Each row is a point on a landscape with many valleys, with its height.
A ball rolls from a point to the lowest of its 2 nearest points, and stops where none of them is lower. Distance is the straight distance between rows; heights are no part of it.
Sira: [132 135 192 119 112  97 157 163 156 139  97 141 144 129 116 114 142 182
 104 135 107 129 182 143 130  95 113  97 148 169 122 165 151 101 110 107
 166  99  86 150 198 130 106 160]  height 4.05
mal: [123  89  89 128 137 133 137 131 178 146 135 166 107 107 144 141  58 131
 160 142 162 133 103 110 143 108 103 171 130 124 144 140  68 132 104 116
 182 166 137  89  95 145 123 113]  height 4.36
rina: [ 83 148 152 128  93 138 181 147 138 146 165  81 132 139 141  86 166 124
 165 144 119 143 175 123 123 127 120 130 140  66 160 150 125 157 155 157
 101 114  88 128 162 149 126 147]  height 7.33
semel: [104  95 123  86 110 112 128 154 150 189 157 120  88 133 147 118 152 142
 107 108 153 113 138 104  73 119 150 124  97  78 151 111 119 160 122 115
 129 132  93 119 161 105 170 123]  height 6.02
Kem: [168 127 105 117 149  54 104 119  68  79  79 119 130 106  92 187 137 101
 116 119 141  59 119 196  99 187 146 186 105 111 114  98 185 163 132 138
 125 109 111 146 123 117 194 103]  height 7.72
Latem: [122 117 142 100 124 151 118  78 196 159 134 159 144 101 168  50 162 154
  81 130 131 119 134  92  89 105 140  89 117 158 129 140 146 145 106 122
 140 166 145 145 134 107 143 123]  height 6.97
Dil: [125 183 116 123 152 100 120  87 125 145 149 191 164 122 138 140 174 111
  83  97  67 121 152 133 103 158 173  60  76 188 132 174 150 138 155 102
 115 147 141 196  88 139 158 127]  height 3.31
mirap: [140 136 154 104 135  97 172 152 128 144 145 171 148 144 135 179  98 159
 101 117 122 142 137 174 199 133 162  87 140 146 110  97 174 107  98 151
 153 122  78 135 132 189  53 112]  height 8.20
Vugi: [141 154 101 109 156  91 123 116 115 166 114 173 143  92 129 126 159  91
  84 103 117  69 124 183 102 115 170 128 118 168 164 161 157 129 185 134
 115 189 125 186 106 178 181 122]  height 2.99
lup: [102 142 136 113  90  91 182 169 121 150 150 104 136 152 115 150 109 141
 141 131 129 150  99 126 179 127 169 156 206  89 153 106 115 124 158 177
 109 146  87 116 177 188 104 128]  height 4.81
Pebil: [119 100  87 132 108 163  87 155 111 112 144 107  96 135 122 159  74 119
 134 153 153 175  81  84 124 101 135 177 156 110 119  93  66 116 160 123
  82 136 148  79 125 116 154 143]  height 5.49
zuve: [111 111  73 114 149 121 114 105 152 169 130 159 125  96 157 113 119 152
 104  95 154 107  92 120 141 126 179 121 161 126 121  57 121 148  97 154
 135 158 122 111 108 149 151  98]  height 7.49
Kav: [123  95  45 144 143 105 106 113  97  84 129 112  96  96  96 150 114  86
 151 100 125 127 120 136  97 125 134 174 144 111 158  98 112 186 117 171
 113  95 121  95  82  96 202 129]  height 5.45
fusul: [162 104 188  48 135 154 169 181  94 122 162  71 124 151 104 161 168 162
 155 144 170 161 152 112 138 117 124  68 120  92 113  78 144  74  65 120
  92 106 135 107 150  75  76 119]  height 8.30
Ref: [152 116 118 126 130  90  96 152 137 139  94 159 143 131 138 167  55 154
  98 127 141 140 102 126 141 100 112 129 106 182  72 123  88 126 122  97
 170 108 108 105 118 110 125 143]  height 3.67
pez: [ 88  99 119 170 127 161  78 124 125 117 130 107  77 150 151 130 143 127
 131 141 126 139 173 104  86 169 112 132  83  75  84 114 105 100 105 121
 108  61 166  94 120 102 133 135]  height 4.93
kigam: [180 143 141 136 139 151  78 119 168 105  89  89 173 139 137  96  88 122
 149 120 115 125  87  77 154 119  93 140 135 158  91  88 103 112 113  77
 145 122 173  99 119  62 108 109]  height 7.34
vem: [129 125 169 111 108 121 125 133 120 156  99  88 136 150 137 109 153 145
 104 112 134 114 142 145 125 146 153  92 152 115 122  65 152 102 112 137
 106 123 137 138 190 129 102 129]  height 6.32
kabus: [146  84 134 152  91 115 127 121 123  92  85 175  74 132 118 194  86 120
 152 153 165  92 178 190 124 147 100 146 121 118 135 148 128 102 135 103
 164 146 140 102 152 147 113 136]  height 3.10
gaf: [115 145 139 109 156 151 104 126 200 148 182 149 175 132 149  96  68 164
 137 158 114 168 109  61 150 104 105 128 103 141 112 152  71 148  78  98
 203 101 120  64  95  68  89 118]  height 7.47
Deg: [ 83 150  84 162 165 130 109 133 154 136 154 126 142  97 126 115  73 119
 144 142 116 163  67  96 153 109 138 218 160 120 116 133  69 132 137 132
 152 114 131 113  81 160 172 115]  height 5.89
fupe: [103 140 108 181 149 152  81 104 141 134 130 103 119 105 171  41 151 117
 124 124 132  98 124 121 105 138 123 170 110  98 103 121 112 154 114 147
 122 109 129  97  68 111 152 101]  height 7.97
bibe: [100 151  92 149 151 108  86  53  90 138 157 203 117 131 148 160 179 118
  98  90 107  97 161 119  73 186 179  72  92 137 140 136 148 149 138 132
 120 130 151 163  85 137 186 110]  height 2.50
Kuf: [ 95 172 145 105 131 144 165 126 182 141 198 135 183 131 118 134 120 169
 165 131 106 198 101  74 178 110 173 128 175 110 115 111  88 103 100 117
 130  97 130  83 143 112  70 126]  height 1.89
pup: [ 76 104  60 173 143 154  94 106  68 131 154 174  44 108 124 134 172  93
 107 101 144  83 143 153  63 137 155 140 120  82 166 137 120 156 146 161
 122 120 112 111  63 126 212  99]  height 3.91
Rura: [164 152 175  95 132 153 142 193 136 152 122 100 177 139 130 127  90 146
 139 174 131 144  62 102 182  48  95 109 118 161  91 130 118 103 124 130
 119 148 105 112 147 103  48 139]  height 5.03
bef: [ 98 156 154 150 102 104 113  97 130 157 107 179 130 142 132 160 145 122
  82 125  83 119 154 169  86 130 161  74  81 166  96 151 132  94 130  96
 144 108 132 163 145 123 110 180]  height 3.16
dorom: [122 159 151 150 140 173  52  94 178 128 161 129 154 149 159  85 108 149
 104 157 101 166 130  65 115 123 112  94  98 149  85 128 102 138  85  87
 156  85 144 107 102  68 129 126]  height 7.32
miki: [150 127  97 118 134 104 126 125  85 101 144 119 120 109 106 118 202 111
 114 110 131  81 158 162  91 190 121 151 137 121 175 141 173 196 136 159
  88 133 119 169 119 128 221 115]  height 4.38
deta: [120  89 130 100 166 130 137 174 146 147 173 147 101  96 116 134  78 161
 147 150 169 130 127  79 121 110  91 142 110 127 159 173 113 161  91  90
 183 155 107 127 101 126 158 115]  height 4.80
Todi: [164 136 191  96 114 139  90 168  91 129 147  85 132 171 112 148 130 161
 158 153 166 171 135  91 109 118 111  84 101 114 114  88 109 110  92  91
 113  88 148 113 151  59 118 122]  height 8.18
Rur: [141  78  73 117 108 109 117 114  71  58 107  77 110 116  80 179 157 104
 138 110 126 126 147 145 128 192 136 151 175 115 124  51 136 133  96 157
  93  83 142  89 165  94 168 131]  height 5.23
Pum: [200 121 101  88 126 132 147  98  94  89 113 102 147 138 136 108 211 120
 117  65 131 136 132 137 126 181 151  96 121 148 153 101 176 196 121 192
  71 103 156 210 136 126 180  88]  height 2.58
mev: [135 107 151  89 112 105 198 176 148 120 136 125 125 146  86 157 117 199
 125 145 140 176 166 143 191  77 121 116 202 144 117 124 111  59  90 146
 154 120  95  93 189 158  57 147]  height 3.85
doduv: [152 159 185 157 118 151 122 131  87 104  37 106 149 163 120 132 147 130
 113 127 121 118  91 167 146 146 116 117 149 144  82  90 192  65 162  96
 119 112 153 170 156 126  92 135]  height 6.86
mame: [160 124 147 104 112 128 165 132  97  73 122 114 147 118 118 103 205 164
 108 106 137 111 172 137 141 206 140 113 175 131 152 137 176 170 132 164
  87 118 117 173 160 143 182 105]  height 3.59
netu: [117  96 150 103  96 144 153 141 134  99 139  85 158 137 122 108 126 172
 124 131 143 196 192  92 169 101 102  97 191 149 115  81 104 109  96 126
 133  84 112  69 164  80 115 148]  height 2.87
par: [150  99 115 137  89  88 133 105 135 138 101 153  80 118 104 106 189 104
  92 123 141  66 219 191  75 121  88 138 127 155 157 171 141  88 130 107
 135 176 131 110 189 125 162 126]  height 2.92
vaf: [145 120 134  74 137 140 106 134 140 145 164 108 137 150 130 132 137 152
 139 118 141 174 102  75  87 107 145  91  84 104 122  73 130 150  89 113
 109 108 161 141 143  72 144 111]  height 8.04
vano: [172 135 115 174 137 146 100 132  85  63  61  65 123 141 117 112 128 125
 117 146 154 123 110 142 158 154  72 167 150 137  54 106 136  81 121 107
 114 107 153 102  97 106 100 123]  height 6.30
farus: [104 140 105 102 169 174 134 130 159 107 209 117 161 124 123 140 122 142
 147 126  95 190 108  50 163 121 167 123 157  94 122  85 115 131 120 123
  84 116 151 110  99 113 121 116]  height 1.17
kepa: [107 123 187  96 177 149 157 140 146 141 160 139 157 102 129 111 150 133
 117 113  80 110 136 119 145 132 143  64  89 149 135 142 176 138 113 128
 131 129 131 183  98 131  87 129]  height 7.46
nifi: [170 152 156 120 135 139 149 123 157 152  94 162 151 143 166 120 125 150
  94 104  99  99 114 159 177 121 171  62 139 164 123 112 162 115 131 163
 128 159 118 165 131 196  60 122]  height 8.00
liso: [156 105 135 124 112 112 142 142 111  52  77  98 133 140  74 182 138 138
 121 123 123 150 141 147 146 164 110 145 168 133  88  91 150  97 124 109
 107  93 145 127 168 101 146 147]  height 4.77
zote: [155 119 130 102 164 128 113 129 142 146  86 152 147  95 134 133 104 143
 106 116 139  98  76 145 154 118 150 113 146 155 115  81 157 115 115 130
 123 178 136 160 121 155 122 111]  height 7.76
Lev: [176  64 150  50 142 143 151 149 107 126 129  91 112 155 115 165 168 155
 120 117 158 160 137 137 116 131 105  80  57 123  95  83 174 111  55 132
 120 109 164 161 166  85  83 108]  height 8.44
Feza: [ 78 122 118 143 108 117 128  84 164 161 178 178 111 127 135 117 137 109
 123 133 124 139 187 114  83 116 112  99 102 143 169 183  96 130 121  83
 184 151 123 103 135 109 136 137]  height 6.66
mudo: [ 98  95 103 103 122 116 215 143 162 139 178 127  97 153  93 149  97 160
 146 129 139 171 161 143 187 118 124 137 188 108 165 130 128  93  81 185
 168 121 114 109 167 192  52 136]  height 3.44
mota: [ 88 126 132  79 108 134 174 132 182 112 199 111 163 135 123 109 102 146
 168 133 119 221 155  77 159  88 118 133 170 114 145 113  86 131  99 142
 157  82 111  58 146  81  86 149]  height 2.40
Ligi: [123 177 159 173 130 133  97 111 117 128  85 175 142 120 130 139 120 108
  88 149  76 107 117 144 105 105 115 115  95 210  87 199 130  81 150  53
 164 124 136 158 122 119 113 189]  height 3.65
Rada: [170 149 189  93 146 162 166 144 141 141 162 175 143 137 141 177 146 148
 151 130 120 148 141 129 152 137 155  28  66 136 118 124 175 133  74 116
 124 131 111 160 108 123  73 107]  height 7.66
kazum: [ 97  91  94 166 162 132  64 115  78 116 138 156  67 125 133 165 132 119
 109 121 146  99 154 134  83 177 121 140  86  86 110 121 138 146 108 125
 121  95 140 109  87 116 176 106]  height 4.47
puz: [141  75 159  71 134 103 134 121  93 146 121 137 114 167 114 170 189 150
  88  98 139 129 165 163  72 143 113  68  45 136 112 112 188 114  83 135
 131 100 146 199 186  97 125 118]  height 8.60
feb: [156 124 142  75 128 106 160 144 113 129 138  69 154 124 129 114 154 145
 125  94 131 110 106 100 166 171 177 110 168 111 129  50 154 142 108 132
  96 143 117 138 149 132 118 100]  height 5.99
Simov: [157 104 119  88  99 160 148 120 127  89 158  57 172 147 114  98 167 147
 125 137 168 179 139  67 183  91 118 129 189 162  82  63  97  85  84 101
  76 112 138  73 164  75  86 129]  height 3.28
serub: [118 113 142 167 102 152 125 138 121 109  97 106  93 107 135 108 154 136
 138 147 145 105 136 132 115 184 130 181 158  68 110 113 119 108 136 117
  97 133 149 123 162 141 148 111]  height 5.97
toki: [155  93 133 114 133 173 125 169 114  79 161  73 106 113 104 113 133 160
 140 165 160 165 143  85 148 142  80 147 146 108 121 129 133 146 103 118
  90 147 124 114 125 107 144 125]  height 4.09
lun: [174 148 104 126 131 125 134 112 134 125 111 110 149 120 140 113 112 104
 144 132 144 123 123 156 134  94 102 122  87 154 140 120 166 183 122 126
  97 151 114 149 100 124 150 133]  height 6.05
doda: [140  98  78 112 159 141  85  91 163  78 114 102 129 129 124 114 106  69
 149 108 108 158 114 115  97  92 100 138  91 137 129  98 108 157 133 148
 115 117 182 117  86  66 149 148]  height 5.15
tid: [171 102  80 166 115 134 104 102  89  61  48  92  93 110 102 134 122  99
 143 127 162 108 117 176 119 128 100 170 155 132 105  95 130 120 122 152
 108 125 153  91 112 105 136 133]  height 5.96
Lir: [151 138 193 118 117 127 120 168  98  75  96 149 143 147  77 203 144 150
 117 154 127 158 133 166 111 155 128 126 126 131  98 135 178  99 155  92
 112  93 128 175 177 107 153 147]  height 4.31
foleb: [ 57 193 155 157 103 118 166 109 148 194 166 171 157 156 144 100 125 119
 134 131  83 150  86 118 141 142 175 132 148 129 185 207  93 120 171 168
 172 135 114 173 123 211  85 146]  height 6.09
sagi: [101 119  60 154 143 124 114  70  72 150 136 203  82 116 143 134 191 108
  95  62 134  58 169 154  66 170 187  89 134 110 166 131 132 159 140 185
 132 126 113 131  82 148 171  95]  height 3.32
lub: [128 113  94 135 140  75 155  93 119 125 122 156  98 128 141 141 150 113
 124  70 108  64 175 195 134 170 159  93 134 113 160 100 170 157 122 183
 152 119 100 128 103 172 105 115]  height 6.90
nalug: [114 142  89 154 131 159 123  98 116 131 167 130 112 102 177  52 157 122
 139 106 144  96 157  95 126 163 148 128 149 104 170 123 140 196 113 146
 120 134  99 109  78 141 168  81]  height 7.77
Vunev: [ 91 101 117 111 100 143 101 155 114 159 173 130  85 133 128 143  95 122
 130 125 155 148 103  91 106 115 155 131 152  93 157  75  92 145 134 111
 121 134 109  85 149 112 168 125]  height 5.75
Zedaf: [ 61 172 125 182 117 111 163 124 143 152 138 162 151 136 105 125  84 135
 142 133 112 187  59 130 164 136 146 182 158 134 149 191 106 120 158 174
 163 109 126 156 115 198 118 140]  height 5.86
dur: [124 108 114 160 123 110  75  80 139 118  80 155 114 149 130 154 129 111
  98 114 107 130 144 153  67 118 105 100  55 168  80 145 111 109 123 110
 152  96 175 131 120  78 135 164]  height 2.52
gos: [153 161 114 133 171 124  70 112 113 154 140 120 140 126 145 118 119  87
 126 130 135 102 117 131 103 119 124 128  61 141 130 125 163 163 127  89
 104 153 156 175  84 119 183 101]  height 5.56
tif: [ 77 116 138 166 119 138 109  84 147 128 104 145 100 124 131 118 120  98
 119 112 106  91 121 179 125 126 146 100 156 120 151  92 115 100 146 157
 144 144 151  96 105 140  87 146]  height 3.90
Zana: [136 113 142 106 147 131 107 130 176  96 120  98 154 110 109  93 101  94
 137 136 104 148 101 106 110  68  80 148 117 155 147 155 107 153 175 129
 138 159 146 137 115  84 145 162]  height 4.79
zevim: [103 123  90 104 126 121 153 170 105 124 165  89 128 130 109 177  97 126
 148 149 139 158  73 105 163 117 134 177 157  96 110 103  90 112 157 146
  81 148 115 101 121 148 120 132]  height 5.20
danu: [166 102 105 120  95 200 124 124 140  64 113  77 136 130 118  93 148 149
 145 151 161 192 124  72 137 111  92 137 184 137 106  88 111 113 105 117
  78 118 171 104 170  86 123 130]  height 3.66
tun: [146 167 159 157 106  92 181 133 135 122  81 154 134 148 112 152 108 133
 130 125  83 102 124 171 181 124 148 142 187 131 145 159 165  99 180 165
 148 147 105 172 181 220  85 140]  height 3.53
pagav: [125 141 120 152 112 146 151 114 103 100 126 126 146 151 132 185 113 123
 141 142 140 132 112 154 213 144 134 125 177 128  71  82 136  55 136 115
  86 141 140  89 118 147  35 137]  height 4.74
Fibuv: [102 172 164 135 103 113 188 155 156 168 185 137 144 152 108 101  97 137
 191 172 154 170 124 112 139  88  81 150 118 120 202 222 108 139 110 135
 174 137  86 130 151 154  93 133]  height 7.78
vokat: [ 92 166 130 127 122 131 162 115 201 171 187 158 162 141 145  86  73 131
 171 151 129 182 102  88 144 106 107 162 109 121 167 181  88 153  98 123
 204 109 115 100 116 123  80 123]  height 7.61
favu: [112 123 128  88 139 161 168 169 156 188 168 161 112 130 149 139 130 156
 124 156 138 135 101 118 115  91 146  94 102  84 133 157 126 138 146 156
 108 175 112 164 115 173 107 153]  height 6.54
Kar: [117 164 189 169  82 117 119 123 120 156  56  99 146 152 133  99 145 117
 108 130 114 103 108 154 125 122 140 121 166 132 114 116 144  88 170 112
 124 135 125 145 193 136 124 158]  height 6.60
Digi: [161 155 155 162 137 137  87 116 133 137  39 117 152 139 140 106 103 113
 115 121 110  88  53 136 132 120 112 132 105 167  80 107 140  85 133  71
 148 111 166 142 141  96 101 136]  height 7.12
Povan: [182 149 154 147 163 145 120 167  82  73  54 105 156 117 102 120 127 133
 102 148 129 109  82 138 166 135  81 163 148 161  66 129 193  99 135  97
 119 135 113 159 121 132 122 126]  height 6.59
Vedo: [127  73  95 157 126 123 116 127 108  93 124 157  77 113 121 179  58 120
 172 134 169 125 146 129 139 167  83 170 125 107 144 144  93 134 112 105
 177 135 135  74  97 138 125 106]  height 3.83
zose: [108 114 125 150 107 111 179 130 164 152 139 149 101 165 111 132  61 124
 160 137 150 154 140 166 175 118  90 149 150 139 184 167 119 101  93 169
 207 127 120 114 153 187  49 138]  height 2.96
Las: [ 87 114 132 167 112  96 130 100 164 157 107 154  91 135 113 106  99  87
 117 112 108  88 120 205 136  80 135 150 154 137 176 144 105  98 155 172
 190 158 117 106 133 176 102 145]  height 3.45
Zun: [134  75  84  95 175  86 120 146  82  79 140  89 100  87  59 149 156 119
 112 112 130  98 122 155 107 168 112 158 154 115 153 102 149 187 105 163
 126 129 113 132 100 101 210 123]  height 5.01
Togap: [114  96 133 158 150  91  96 141 119  97  98 157 115 111 107 168  91 139
 120 124 109 125 153 130 118 139  93 128  89 161  93 169 100 127 128  99
 190  91 125 117 106 105 129 143]  height 3.15
Rupu: [132 121  61 165 127 158  82  71  98  77  91 122  97 106 117 139 106  69
 151 108 121 138  95 159 105 106 151 142 122 129 134  86 121 145 141 171
  83 107 165 104  76 101 154 137]  height 5.55
forub: [ 81 171 219 123 129 140 183 168 133 166 167 105 166 129 130  85 142 149
 148 154  89 130 146 116 155 106 120 102 144 112 157 174 136 121 134 143
 142 120  87 146 160 148  67 145]  height 7.14
ripul: [120 179  96 151 122 116 146  87 117 129 165 200 132 123 141 134 172 110
 106 129 105 125 186 166 113 159 144  97 103 157 159 220 155 138 173 108
 112 159 121 166  80 172 153 124]  height 3.92
Mab: [131 116  84  90 131 100 140 130  96  94 166  76 135 120 107 160 132 102
 139  88 117 144 113 106 161 169 175 129 169 106 151  43 139 169 116 143
  89 118 123 109 133 119 153 113]  height 5.65
lovu: [141 103 160  80 138 115 153 201 119 133 155  62 164 125 119 111  90 150
 124 155 141 162 105  93 185  62  71 134 129 184 112 137 101 135 115 133
 158 115  66  80 109 100  76 137]  height 4.75
peba: [136 126 136 135 133 115 152 162 105  94 114 135 116 107 120 155 132 161
 132 163 157 102 153 155 139 185 104 185 136  93 112 155 166 142 124 106
 121 131  96 137 135 167 137 109]  height 6.38
kazi: [172 135  49  89 134 133 147 124  79  87 142 110 146 119 158 128 181 126
 125  72 116 141 143 102 137 192 175 112 140 120 135 102 146 207 129 197
  59  79 111 147  92 150 174  94]  height 1.29
Gofo: [139 118  61 159 103 113  92  76 127 147 152 172  92 108 148 126 149  91
 134 116 151 109 172 112  61 122 125 158  82 130 147 143 110 159 119  92
 127 138 133 102 134 108 228 107]  height 7.13
Zuva: [132 132 183 181 102 123  92 142 111 123  97  97 100 139 131 113  91  73
 167 159 135  89 126 139 121 120  77 170  93 127 137 164  84 119 178  89
 139 147 128  95 121 111 137 135]  height 8.45
fotik: [120 166  95 146 114 122 161 125 114 136 120 126 141 125 146 142 118 104
 157 138 129 129  92 144 151 116 140 154 142  99 149 158 138 173 197 196
  77 171 108 162 101 193 156 128]  height 6.61
fupid: [143 162  70 135 157 152 121 101 103 105 117 103 127 114 139 131 136  62
 168 126 116 114  90 134 122 129 168 168 131  93 147 115 133 180 187 194
  53 145 167 161  62 156 198 123]  height 6.11
kikiv: [161 129 161 122 145 100 100 164 105 100 107 141 129 124  95 182 107 122
 124 152 115 133 135 140  95 117 101 143  62 153 109 178 142 124 156  77
 122 108 129 167 143 100 158 154]  height 3.76
difoz: [149 166 152 150 161 124  89 127  84 113 143 127 138 109 115 111 152 114
 117 138 131  90 133 133 108 162 136 151 124 132 146 160 180 150 166  96
  96 154 134 186 110 138 197 102]  height 5.06
Bafi: [155 131  87 130 135  74 136 105 123 108  76 153 113 116 122 185 127 102
 129 103 119  71 138 213 121 145 159 144  97 118 119 113 177 136 142 163
 117 117 136 150 121 154 132 129]  height 7.29
gog: [ 79 119 111 190 106 165 118 100  93 108 113 132 112 128 137 142 100 121
 134 139 140 126 126 163 174 155 130 126 180 115 110  90 106  79 131 138
 121 111 142  60 104 146  76 131]  height 4.33
kede: [177 124 175  53 150 130 155 144 151 165 165 128 142 134 130 150 149 153
 168 115 133 126 121  87 120  95 152  39  58 128 140  84 171 151  65 106
 128 130 126 153 136  77 119  99]  height 7.86
zuk: [ 86 146 145 102 146 161 148 144 143 133 181 124 154 129 134 124 149 150
 136 112  93 156  96  73 137 152 194 103 174  72 150 114 111 138 178 162
  88 135 136 151 120 156 128 120]  height 0.25
mok: [141 140  43 139 125 154 110  83 111 141 148 153 108 103 175 123 143  82
 168  99 141 101 156  99 102 141 157 128 109 107 179  99 144 203 111 129
 108 142 137 124 102 143 202  92]  height 7.48
mur: [ 75 154 138 110 148 152 170 120 158 190 165 165 147 128 183  78 150 143
 108 119 100 109 104 108 145 145 164 105 133 121 168 189 110 145 148 179
 157 153 103 164  76 203  88 120]  height 6.31
Gub: [125 149 112 128 137 121 163 100 136 138 141 162 130 135 164 100 140 118
 133  83 119  92 152 154 155 159 161  96 142 125 180 150 144 162 163 188
 129 160 112 147  85 205  97 110]  height 6.58
lale: [179 117 135 171 125 116  74 160 116  98  94  74 102 136 129 115 104 112
 147 153 138 122 144 102 102 145  82 197  79 126  94 165  77 142 147  92
 144 101 137 113 101  93 166 128]  height 8.31
zate: [138 135 160 143 111 175  92  84 165 146 112 143 137 139 166  79 156 167
 110 139 145 132 137  98 103 137 112  83 111 145  94 119 127 118  67  89
 147 124 156 131 152  87 108 124]  height 7.16
veg: [108  86 130 109 175 151  73 130 152 142 185 153 108 107 128 102 106 140
 106 137 128 123 137  61  94  99 104 106 102 149 145 157 105 155 110  91
 176 160 137 123  81  89 178 115]  height 5.08
bugak: [104  89 136  61 140 129 177 185 146 169 168  98 107 123 127 140 133 172
 121 124 139 119 115 103 122 118 146 122 127  76 132 104 134 124 102 135
 131 145  99 118 146 128  97 129]  height 6.29
vom: [ 77 166 192 139 120  97 163 171 103 187 165 134 133 124 116 115 138 122
 136 148 110  99 133 137 128 125 131 149 127 104 168 204 131 122 170 124
 142 152  75 158 165 177 105 135]  height 6.98
latup: [118  98 139 166  80 110 119 119 147 112  85 114 122 139 127 118  86 123
 139 122 137 143 160 127 132 110  92 149 159 147 125 116  60 116 143 110
 189 101 117  60 153 101 123 149]  height 6.87
Biru: [150 115 156 126 109 106 165 150 147 121 124 161 106 142 108 187  76 144
 178 143 144 145 174 162 156 129  90 120 121 123 147 162 131 121 102 108
 171 124 112 112 154 147  66 133]  height 2.21
Zoka: [113 130 124 129 118 122 126 105 154 130 157 150 130 126 133 133 104 130
 141 111 121 160 143 128 129 108 123  98 113 144 159 129 133 167 120 119
 134 125 107 128 123 118 139 140]  height 6.43
dib: [139 115 155 103 160 147 127 164 131  92 153  66 156 112 101  94 102 134
 130 148 127 165  95  82 169  91  85 128 148 157 127 119 137 147 123 133
 116 151 109 125 104 101 136 124]  height 4.44
Dedad: [154 181 152 140  79  91 169 146 113 128  88 110 147 157 128 170 115 130
 151 133 113 124  95 151 163 142 179 158 167  90 122 119 151 125 193 158
  90 139 105 144 188 180 122 138]  height 4.27
Sima: [152  90  81 132  75 148  99 103 140 104  99  93 122 147 158 123 100 104
 142 121 164 157 134  99 132 120 101 141 138 148  97  65  69 118 106 124
 129 103 147  38 148  75  93 132]  height 7.06
Vot: [149 114 137 138 129 153 129 153 113  94  89  84 149 155 119 130 133 161
 116 136 144 150 147 108 176 131  76 125 161 158  38 106  95  53 111  82
 132  96 152  75 130  82  74 140]  height 6.52
pokot: [126 140 152 156 141  95 131 128 132 118  61 161 132 104 102 125  96 112
 111 127 100  81 107 181 147 106 125 149 169 165 141 160 155 102 157 125
 173 154 111 153 144 177 107 147]  height 2.80
Mevep: [156 101 170 149  84 141 119 159 122 122  50  98 123 178 135 142  89 137
 137 145 148 142 156 129 136 118  88 114 144 149  81 121  55  61 170 103
 171  92 154  75 148  86  88 167]  height 6.70
kub: [146  84 176  86 135 126 167 189 165 123  93 125 145 112 107 121 115 200
 114 142 130 151 143 115 146  82 100 104 152 163  98 141 111  89  97 120
 163 124 107 111 179 116  78 150]  height 4.20
dofu: [149 125 114 133 162 123  88 160 145 138 110  65 138 107 157  71 125 134
 120 147 136 111 110  97 110 126  86 187  82 118  74 130 111 144  98 113
 125 113 131 119  97 104 147 117]  height 8.14
Tufu: [131 126 128 132 160  96  71 109  88 138  65 115 133 112 105 103 163 101
  82  86 119  80  76 179  63 121 133 148  88 151 117 119 147 104 149 124
 123 121 176 191 133 103 151 128]  height 8.92
Nuv: [129 151 121 173  97 141  85  90 160 135 155 170 101 135 149 117 123 117
 145 155 135 142 167  96  62 110 111 137  84 130 138 186  69 133 135  51
 140 137 146 104 131  92 175 135]  height 6.85
gotuf: [116 115 115  82 135 152 142 119 169 195 159 174 110 119 165  94 166 139
  79 135 130 103 139 114  76  99 163  78  85 129 143 167 144 130 132 133
 125 195 131 169 122 148 132 145]  height 6.76
Tos: [138 165 118 158 118 136 136  94 157 139  74 142 152 136 159 135 113  93
 144 131 103  99  65 157 149  97 162 119 136 128 119 130 146 121 190 173
  92 180 158 160 117 175 106 152]  height 6.99
fot: [143 124 171 142  97  73 135 124 132 146  95 164 113 126 112 133 142 134
 104 132 124  78 209 177 110 124 103 128 142 162 145 179 146  85 128  75
 175 137 100 137 204 146 133 141]  height 3.56
Fepip: [106  99 119 118 156  85  93  95 105 157 106 132 131 133 121 120 198 134
  68  82 108 108 140 149  71 153 143  98  73 143 105 109 161 124 109 146
 129  98 153 180 152 101 148 126]  height 8.76
dezu: [ 98 131 119 146  97 188  95 122 106 141 141  94  94 164 165 108 151 113
 123 147 134 159 120 127  89 143 138 120  95  75 115 111 113 123 144 140
  66  90 167 140 126 122 129 142]  height 5.24
bet: [108 144 164 109 152 118 164 179  91 130 136 135 142 116 126 155 142 149
 122 149 120 103 121 154 144 163 139 150 126  91 123 172 178 137 170 158
 109 138  89 178 136 189 111 131]  height 6.72
ranu: [112 171 235  93 142 169 148 139 150 160 169 123 162 128 131  84 176 142
 152 154  91 112 153  91 117 103 142  51 103 111 163 161 140 113 115 104
 124 142 139 152 144 104  80 136]  height 7.28
zos: [124 126 126 111 148 136 129 166 170 173 116 163 153 106 137 137  48 166
 119 164 140 150  55 111 157  78 112 156 136 157 102 152  71 109 122 117
 173 160 119 113 120 153  98 137]  height 4.17
kuz: [140  93  60 106 128 132 101  97 142 131 137 112 143 116 150 120 103 116
 121 103 165 132  97 104 163 109 136 118 153 149 112  37 110 138  78 138
 124 138 128  55 111  92 113 106]  height 7.26
tek: [146 173 193 159 104 129 115 127 112 137  86 144 136 144 106 108 123  90
 106 154 101 112 133 142 112  85  93 105 134 201 142 190 138  71 181  42
 149 156 127 153 171 104 131 170]  height 4.02
musi: [ 82 157  94 158 115 111 150  91 119 173 191 167  90 120 153 132 154  75
 142 118 117  98 171 149 100 157 147 134  91 101 186 187 132 141 176 100
 120 157 116 129  92 158 157 111]  height 4.49
zogo: [145 155 123 164 121 182 101 123 108 105 107  99 124 154 141 132 163 157
 131 149 132 164 118 117 113 181 146 156 120  83  74 125 143 104 133 120
  51  93 182 159 147 130 135 122]  height 5.57
delo: [102 152 113 182  62 118 164 124 125 127 145 110 121 121 130  93 158  92
 150 148 118 136 142 141 112 118 118 194 136  92 164 179 109 164 182 157
  89 129  88 118 167 154 187 142]  height 7.55
soben: [136 103 104 125 138  81 112 113 110 163 119 151  96 107 115 104 170  85
  89 105 145  51 148 181  71 120 128 125  97 144 160 140 151 126 133 124
 127 187 123 146 120 130 166 115]  height 1.96
naz: [ 68 137  87 126 160 133 165 142 161 146 173 151 140 110 112 155  87 145
 157 128 115 188  86 108 154 134 149 170 136  97 140 167 101 131 129 145
 143 114 137 144  96 177 117 123]  height 5.59
lesar: [126 168  81 149 156 146  99 107 149 125 122 100 151 100 153  99 108  95
 147 137 117 125  57 102 144 109 157 199 163 102 110  86 103 145 155 160
  94 145 159 126  77 149 177 104]  height 6.22

Where does a ball stop that starts at each point below?
vokat | pokot
Fepip | bibe
dib | zuk
dofu | kazi
rina | bibe
ranu | bibe

For each start below, name every point that the ball comes to, in order.
doda | Zana > dib > toki > danu > Simov > netu > mota > Kuf > farus > zuk
lale | dofu > fupe > nalug > mok > Gofo > Nuv > Feza > Zoka > lun > gos > difoz > miki > mame > Pum > kazi
lovu | dib > toki > danu > Simov > netu > mota > Kuf > farus > zuk
